Points, in no order, along strands that fork, close into loops and pass close to each other.
Points whose rows are less than 32.4 apart are linked; no others are. Some points are linked to none.
Z89: [ 32   1 -12   7 -40 -22 -38   6]
Z368: [  2  13 -11   2   5 -14  -5  22]
Z817: [ 13  27  36 -41   9   7 -17   7]
Z373: [-24  -2   2  31 -17  25   0  -4]
Z540: [ 42 -24 -17  25 -42 -26  27 -26]
Z631: [ 15  -1  55 -24   7  -7 -13  -1]
Z188: [-26  -8  11 -26  24  38 -30 -11]
Z949: [-20   6 -10 -44  51  27 -12  -4]
Z476: [-16  18  -4  -1 -14  16 -37  21]
Z786: [ 15  23  25 -45  33  -9  11  11]
Z673: [  1 -29  53   1   3  -1 -14  -6]
Z974: [  8   0  52 -32  26   8  -1  -5]
Z755: [-10  -1  -1  -6  25   1   4  15]
Z840: [-10  10  -2  11 -23   8 -34  16]
Z155: [-20  -9  21 -19  21  29 -21  -5]
Z190: [  4  -1  27 -24  27  -9   1  11]
Z306: [-49   6 -27  17   1  55  15 -32]
Z889: [-17 -33  19   1  41  13  16  -8]
Z277: [-16  -9  -6 -24  59  14  18  -2]
Z216: [-34  31 -45   6  -2  40  -1   7]
Z297: [ 15   6  45 -23  -5  -4 -22   1]
Z321: [ 36   7 -26   6 -37 -25 -24   7]
Z709: [ 23   1 -13  28 -51 -12 -20  -6]
Z374: [ 27   3 -25  22 -31 -29  28 -12]
Z539: [  9   7  -6  27 -46  -4 -27   2]
Z789: [-18 -12   3  20  21  14  20   0]
Z663: [-12  -8   9  37 -30  10  -6  -9]
Z320: [ 39 -11 -26  18 -54 -21  32 -29]
Z982: [-12  -9 -11   4  48  -5  40   7]
Z377: [ 11  16  34 -25 -12   0 -38  10]
Z838: [-13 -19   6 -18  56   3  21   3]
Z636: [  0 -20  29  26 -25   0 -29  -2]
Z145: [ 43 -27 -13  22 -40 -23  10 -16]
Z455: [ 20  36  26 -48  24  -4  -3  12]
Z930: [ -5   3  -5  32 -36  -3  21 -15]
Z908: [  9   6 -15  19 -14 -19   9   1]
Z796: [  2  16  26 -32  13   8 -18  12]
Z695: [  9  15 -13  -2 -12 -18 -21  23]
Z610: [-20   5 -13 -18  30  25 -12   9]
Z456: [ 16  -1  19 -17  12 -25  -3  14]
Z554: [ 15  17  15 -40  37 -24  12  18]
Z575: [ 10   5 -16  18   1 -27  25   6]
Z965: [ -3 -21  46   0  -4   3 -25   0]
Z833: [ -8 -10  15  19 -10   5 -20   5]
Z6: [  1  13  -7 -33  43 -17  14  22]
Z29: [ 22  -1  23 -13  -9 -27 -20   8]
Z291: [-44   6 -20  13  -3  31  48 -26]
Z858: [-16  -4   7  11   0  18 -19   8]
Z330: [-19 -25   2   5  48   7  34  -3]
Z286: [ -7  24 -11 -35  31   4  -6  27]
Z552: [-48  18 -22   3 -15  18  57 -19]
Z693: [ 14   0  -9  34 -55  -9   1 -17]
Z901: [ 27 -28  21   9 -14 -34  -9  -3]
Z92: [-10 -13  40 -15   7  17 -23   0]
Z707: [-13  13  -7  31 -43  14 -21   0]
Z958: [  7   5  28  -7 -21  -5 -40  10]
Z149: [  1  13 -20 -24  51 -19  28  26]
Z576: [-24  -1  -6  19  -3  27  -9   1]
Z53: [-46  12 -33  16   5  50   5 -22]
Z141: [ 26  20 -33   3 -31 -25 -25  16]
Z884: [ 40  -6 -29  17 -22 -36  43 -17]
Z748: [ 14  -9  -8  26 -11 -35  56 -21]
Z302: [-29  -5  -4 -18  30  45 -31 -12]
Z742: [ -8 -34  48  -4  21   6   1  -7]
Z352: [ 35 -16  -1  10 -38 -25 -28  -1]
Z880: [  7 -16  14  39 -40  -2 -16 -12]
Z241: [-15  16   1 -15   2  18 -32  22]
Z564: [-33  -7 -16  -5  21  43 -23 -10]
Z765: [ 44  -2 -36  19 -54 -22  14 -14]
Z105: [ -4  -1   1   3   9 -11   0  14]
Z977: [-48   8 -24  12  -2  42  35 -30]
Z207: [-16 -37  34  -1  38  12   6  -9]
Z611: [-40  27 -42   8   1  47   6  -6]
Z911: [ 17  21 -17  -3 -23 -21 -32  22]
Z886: [ -8  15  18 -31  13  19 -29  10]
Z167: [-19   2 -14 -32  55  19   4  -2]
Z199: [ 39  -8  21 -16 -22 -34 -28   2]
Z521: [ -2  10 -25  -3  36 -21  38  20]
Z664: [ 31  17 -45   3   9 -48  43  11]
Z485: [  9  -3 -13  23  -5 -25  41  -5]
Z469: [-29   7   0  33 -33  32 -18  -4]
Z477: [  0 -12  37 -22  34  -2   8   2]
Z211: [ -8   1 -22   1  45 -14  45  13]
Z687: [ 42 -28  23   1 -24 -35 -16  -8]
Z642: [-21  13 -24  -9  17  29 -21  15]
Z971: [-13  -3   5 -20  35  13  -3   9]
Z263: [-30  26 -38   0   6  37 -17  13]
Z791: [ 31 -13 -24  14 -32 -39  64 -29]
Z570: [-31  -3 -11   6  16  40 -11  -5]
Z557: [ 18  -9 -18  15 -20 -42  74 -31]
Z937: [ 42 -29  -2  18 -39 -24 -11 -12]
Z273: [ 14  12 -23  23 -32 -19  18  -5]
Z358: [ 14 -12  24   1  -9 -20 -17   4]

A fork is a point with three links, a tip a point with one. Leave the first point through the second and follow the links. Name the first fork or tip that comes.
Z786; Z455 => Z840
Z974; Z631 => Z958
Z539; Z707 => Z373
Z636; Z833 => Z576
Z352; Z937 => Z765
Z687; Z901 => Z29
Z263; Z216 => Z552
Z149; Z521 => Z330
Z838; Z277 => Z949
Z373; Z469 => Z693

A tip is a point with one link. Name the tips that can be reached along the links from each point below, in the order of the rows.
Z149 => Z949, Z840, Z693
Z971 => Z552, Z765
Z297 => Z958

How many points has the smallest loop of links through each point below? Write - if it is on no loop.
Z663 => 7
Z557 => 9
Z358 => 5
Z476 => -

Name the points in between on the shortest way along the links from the first point to the second, in order.
Z374; Z557 => Z884 Z791
Z707; Z663 => Z469 Z373
Z949; Z889 => Z167 Z277 Z838 Z330
Z207; Z965 => Z742 Z673
